Points, in no order, along strands that fork, close into loops and pass close to each other.
In the rows, zero is written as 128.
Two points are linked if the straight distance between their rows is under 119. Some points are linked to none.
taz: [ 70 159 134 139 161 140  92  36 148  83 146 119 144 163 149 151 132 133
 132 153 159 112 102 109 196 171]
Sopi: [189  68 176 125 121  86 183 190  85 125 106  70 152  72 153  88 162 128
 114 141 142 141 149 123  71  98]
fuv: [155 106 128 102 132 138  80 194  76 146 133 167 152 107 130 130 155 122
  84 119 101 116 105 151  57 105]
Fati: [156 167 177 103 126 145  74 121 126 133 145 138 111 130  58 179 129 105
 119 147 178 122 131  85  81  87]
goba: [122 188 139 140 178 151  96  55 147 141 135  95 115 113 129 177 121 145
 137 158 151  86 215 134 179 113]
fuve: [171 163 142 107 119 133  73 110 133 156 140 128 124 141 102 155 152 134
 122 126 141 134 136  86  81 102]
vugob: [160 106  75 127 142  82 142 155 152 135  84 122 116 103 123 134 101 112
 112 103 120 100 180 149 174 137]
Nune: [ 62 203 144 151 147 184 110 104 120 171 103 157 132 107 142 152  60 115
 127 166 123 151 152 134 145 140]
luv: [153  63 119 121 121 136 160 177 146  87 149 156 108 163 140 111 147 162
 131 142 134 140 110 126 116 176]
gib: [146  66 102 126 114 106 151 137 184 141 170  94 120 160 148 128 118 172
 152  96 127 134 129 138 113 130]
gaf: [174  99 105 111 130  82 146 208  92 147 122  45 155 125 102  46 135 116
  97  80  67 104 118 122 151  87]
fug: [189  93 119  99 129  94 110  96 136 130 113  86 133 109 224 130 198 143
 123 151 133 124 167 120 115 140]
kud: [110 186 140 153 135  93 143  99 107 112 106 122 114 122 103 118 124  58
 141 138 144 137 162 132 182 139]
mor: [166 167 138  91 127 162 115 136 161 162 119 202 157 136 123 156 179 176
 119 147 109 133 144  81 112 140]
kel: [128 108 150 141 108 148 164 143 140 130 134 145 115 121  83  98 111 125
 130 131 151 132 122 130  89  91]
mefop: [115 146 116 147 138 143 148  68 108 144  94 149 137 112 175 108 123 125
 130 117 145 102 156 156 135 128]
bib: [140 164 109 121 175 143  95  70 144 147 131 143 145 148 179 173 154 192
 128 108 115 109 141 117 148 141]
tonag: [125 143 172 172 137  95 186 151 107 100 128  84 112 102  58 104 114  78
 130 124 155 122 164 139 128  91]
tafi: [113 109 119 130 117 119 149 183 105 111 132 149  84 127 151 111  98 113
  92 158 119 169 117 118 109 145]
Gaked: [127 144 165 147 142 122 158 155 117  72 114 144 103 117  29 135 117  92
 117 133 169 119 150 154 123 123]
fevis: [157 179 132 154 162 134 153 155 120 173 128 114 130  78  98 129  75 114
 118 129 116 129 155 179  76  88]
Gasi: [165  99 112  99 115  69 178 175 128 142 109  79 128 106  91 102 157  95
 115 130 140 132 175  72 147 115]
Dori: [127 156 131 126 115 144 105 103 102 158 142 137 124 128 162 126 130 125
 131 136 122 149 116 106  73 112]
mutis: [156 141  85 121 129  59 132 185 117 143 115  68 132 114  96  97 122  94
  99  68  89 100 136 136 159 101]
Kise: [144 191 137 121 167 130  69  61 156 145 148  70 111 123 140 203 126 142
 133 166 152 109 196  82 163 115]
Gop: [119 173 117 160 137 139  91 114 107 138 124 134 146 141 114 146 106 132
 137  70 108 119  96 162 109 115]
Doto: [ 82 157 128 131 155 103  90  49 139  85 149  89 122 144 121 164 142  95
 132 150 168  90 135 126 203 155]
dulu: [104 136 119 125 115 113 118 141 117  73  89 167 107 159 102 125 139  91
 114 133 134 123 103 135 183 185]
Zikog: [102  62  88 127 142 135 167  84 175 134 177 130 123 113 216 114 134 174
 124 185 141 121 127 141 153 141]
zana: [120 191 132 152 167 146 125 138 139 153 123 144 126  95  74 166  49 123
 123 120 121 113 161 166 124 106]
Sola: [144 161 154 133 123 133 178 151 146 137 131 147 122 145  95 102 120 123
 136 141 128 144 132 100 111 123]
tera: [136  70 130 121 101 136 128 154 106  86 143 172 123 145 140 106 172 161
 150 122 118 134  88 152 102 123]
Nudu: [ 59 129 163 134  98 158 135  39 149 117 145 104 121 156 128 128 112 108
 154 151 173 162  88  94 122 140]
zubak: [149 109 120 116 113 122 151 185 114 160 109 131  92 108 171 110 104 109
 101 178 117 165 154 103 105 139]
Tono: [159 184 134 104 141 142 116 131 125 185 138 182 164 138 151 144 177 168
 153 114  80 139 129 107 103 133]
Pusu: [108  78 112 130  99 151  95 188  97  85 118 211 136 137 126 100 153 147
 115 133  91 129  59 142 113 123]
taza: [ 80  53 121 120 113 100 125  91 116  85 180  84 110 159 122 130 145  83
 124 130 188 125 113 123 152 152]
lanad: [142 181 139  79 133 161  90 158 151 171 112 208 132 151  70 172 137 144
 120 142 113 117 109  82 125 128]
kevez: [147  79  96 116 124  61 174 114 103 144 125  48 118 110 207 118 146  94
 126 160 147 140 183 112 130 141]
Nem: [153  55 110 123 130 132 160 166 186 104 178 132 103 169 130 146 126 195
 136 132 117 134 114 138 137 159]
sizo: [115 192 148 132 150 135 103  78 125  92 107 111 109 109 117 167 128 101
 141 168 151  89 222 146 196 121]
ril: [171  82 138 113 144 104 202 223 117 151 108  57 161 100  90  60 148 119
  89 105  87 113 144 104 142  86]
Zapob: [ 70 172 114 138 104 148  93 109 101 154 145 146 138 148 197 119 122 136
 152 108  55 180  57 116 121 150]
lasi: [128  58 108 135 122 105 170 100 148 127 173  64 118 154 160 118 111 141
 157 109 175 112 131 154 111 134]
Ran: [158  98  89 117 143  95 171 142 168 148 108 109 103 104 115 150  85 110
 118 163 130 108 213 129 181 151]
Pudi: [191 214 157 138 159 104 164 161 114 136 116 101 133 101  88 113 141 105
 132 122  88 130 169 120 125 111]
vimi: [199 121 132 110 131 103 104  77 154 137 131  58 140 100 180 165 192 132
 119 165 146 138 199 101 129 127]
San: [195  76 163 102 103  73 163 170 116 154 110  67 153  82 167 107 181 139
 119 138 129 158 158  97 100  99]
sav: [154 168 136 117 162 142  86 121 134 106 126 152 108 134 117 189 133 133
 111 156 138 114 152 133 144 145]
Vil: [118 177 127 101 118 148  73 171 122 153 102 205 135 147 105 155 136 121
 107 144  97 129  83  94 141 143]
lila: [160  52 166 133 110 125 150 168 113  94 130 101 144 109  87  99 147 146
 130  91 175  95 117 161  69  79]
Tifod: [104 193 126 151 149 156 120 141 137 165 119 144 102 107 114 165  49 108
 122 157 118 139 162 142 134 130]
Nimu: [153  61 115  93 113  68 218 209 105 152 116  63 154  87  92  73 160 111
 119 105 125 129 156  82 158 114]
rugal: [143  85  78 119 150 115 144  94 158 121 144 124 116 139 186 125 137 149
 121 145 140 101 148 152 166 156]
diz: [130  62 118 124 125  96 171  89 104 133 141  68 119 112 196 107 129 114
 149 142 169 117 150 144 101 125]
Zabe: [129 100 105 128  87 115 128 133 185 156 173  95 114 168  95 105 109 154
 172  76 128 132 110 122 133 121]
zes: [ 82 166 138 139  91 152  99 133 102 114 136 167 150 163 155  96 154 124
 161 103  68 173  51 126 103 143]
kade: [183 168 138 142 161 109 173 185  99 150 111  99 152  95 113  95 109 106
 112 117  95 123 148 158 101 112]
tez: [111 192 139 131 158 157  60 121 112 105 126 161 119 135 126 197 123 115
 114 132 136 115 109 132 151 167]
Mek: [ 65  87 122 133  75 155 155  88 157 142 144 135 108 150 137  90 108 121
 142 156 159 154  92  95 110 128]
tof: [142 160 130 128 176 148 110 100 115 175 135 198 172 139 170 165 141 199
 130 110  96 112 147 130 122 135]
pogit: [154 126 107 120 152 143 120 115 148 111 135 133 127 129 157 165 136 154
 119 143 123 110 150 134 140 150]
sed: [144  79 139 134 120 140 148 156 122 123 138 126 140 115  82  92 117 139
 128 110 149 110 105 158  68  66]
sok: [ 91  59  91 126 102 136 175  85 148 128 151 144 107 120 216  77 120 167
 150 163 118 127  98 145 133 124]
mer: [178  37 176 123 121 108 166 202  66 100 126  92 155  93 128  86 146 160
 121 103 153 106 108 145  80  87]
zon: [164 122  82 115 132  84 110 168 137 131  91 109 126 115  98 140 116 121
  94  83  97  94 138 145 163 120]
Bag: [124 114 126 115 101 151 125 173 170 133 174 141 123 178  69 108 105 152
 152 105 112 149  81 117 114 130]
Tikil: [ 73 134 116 158 100 148  98 117 130 123 106 128 162 135 103 110  91 114
 140  60  92 138  61 165 121 116]
vabo: [109  98 101 118 107 149  70 184  94 145 138 182 145 117 130 108 148 135
 106 115  89 139  68 140  83  97]
ratof: [ 91 155 115 154 136 143 153  94 124 132  87 174 133 119 177 103 103 128
 120 143 119 126 148 164 164 146]
zed: [ 98  98 138 132  73 157 114 139 109  93 150 154 127 170 135  74 166 138
 183 102 112 160  63 133 115 137]
pevul: [156 120 117 108 111  79 179 144 151 137 128 106 118 135  98 110 138 109
 134 124 135 132 153  82 134 133]
Radip: [ 45 170 126 139 133 167 115  96 119 160  85 162 127 111 179 133  74 114
 116 166 108 159 122 145 153 155]
nefur: [ 81 164 127 136 150 162  52  88  98  96 125 151 146 158 153 174 133 149
 120 106 117 123  81 141 151 171]
Das: [146 208 161 150 140  83 161 128 106 105 108 107 115 110  90 105 138  80
 134 125 127 128 176 118 141 110]
zif: [ 53  89 127 141  87 150  82 117 116  96  96 136 177 115 117  93 120 101
 139  86 100 151  53 159 114 109]
Gez: [117 163 104 128 119 146 109 104 103 182 146 129 116 130 203 136 116 141
 142 126  87 164 102 120  85 123]
revus: [149 124 126 146 140 139 134  90 108 147  93 158 169 103 170 107 132 151
 143  96 122  93 131 186 112 107]
tede: [121 106 120 132 112 120 127 175  89  70 104 156 101 144 110 119 132  89
  89 136 132 154 106 123 147 169]
vosaz: [170 104 115 117 124 116 164 208 128 182 108 108 117  85 151 115 111 123
  89 165  94 161 151 103  87 104]
Matu: [171  65 126 131 107 119 194 203 157 132 130 138 148 129 120  84 126 170
 172 102 110 135 115 165 113 131]
guva: [ 99 133 167 147 138 189 102  95 142 121 170 163 123 159  83 174 110 159
 133 130 159 134  88 123  97 127]
gupi: [ 69 153 125 134 132 151  96  69 134  86  99 155 159 164 146 139 158 128
 133 110 121 124  89 132 191 191]
sulu: [ 89 127 120 136 110 111 125  99 141  72 106 157 135 162 106 126 143 109
 138  95 137 111 109 134 195 183]
mure: [ 89 160 119 141 145 102  99  73 120  84 126 101 105 129 114 167 108  74
 130 141 168 104 174 140 193 147]
novo: [ 59 144 172 124 134 162 100  37 148 106 123 124 130 156 117 152 134 127
 135 150 174 139  88  95 151 147]
duzi: [180 166 135 106 143  99 105  80 168 126 151  77 113 120 137 183 167 125
 135 156 141 134 190  96 134 131]
tal: [ 99  68 115 120  77 151 166  86 154 141 144 165 115 125 164  91 121 149
 156 142 144 151  95 108  92 104]
saku: [110 154 169 131 135 178  89 124 123 135 146 175 114 137  81 182 104 118
 117 154 178 131 100 114  77 110]
kedaz: [ 96 141 146 162 131 153 121 112 137  75 113 158 104 121  61 153  91  97
 119 128 170 106 140 163 147 131]
melo: [109 135 143 128 117 186  97 143 168 141 158 156 111 175  66 150  94 165
 155  97 123 144  71 119 111 133]
Vilon: [122 147 103 152 134 130  70  87 102 108 137 121 137 143 155 145 137 144
 140  72 114 115  87 164 136 133]

A fork is a point with three links, a tip a point with one. Leave the first point through the second and follow the links. Name the first fork or tip that comes.
zes / Zapob | gib
zana / Tifod | revus
kel / sed | San
taz / novo | pogit
revus / mefop | Das
sulu / dulu | vosaz
fuve / Dori | tera
Gasi / Nimu | Ran
vosaz / zubak | gupi
vimi / duzi | mure

A piece is two or more points that can be reached from each other along the links. Count, over all rows, the pieces, the separate loops (a circle has one, a figure eight two, a Y none), the forks (points with three links) and the tips (points with one).
pieces | 3
loops | 2
forks | 8
tips | 10
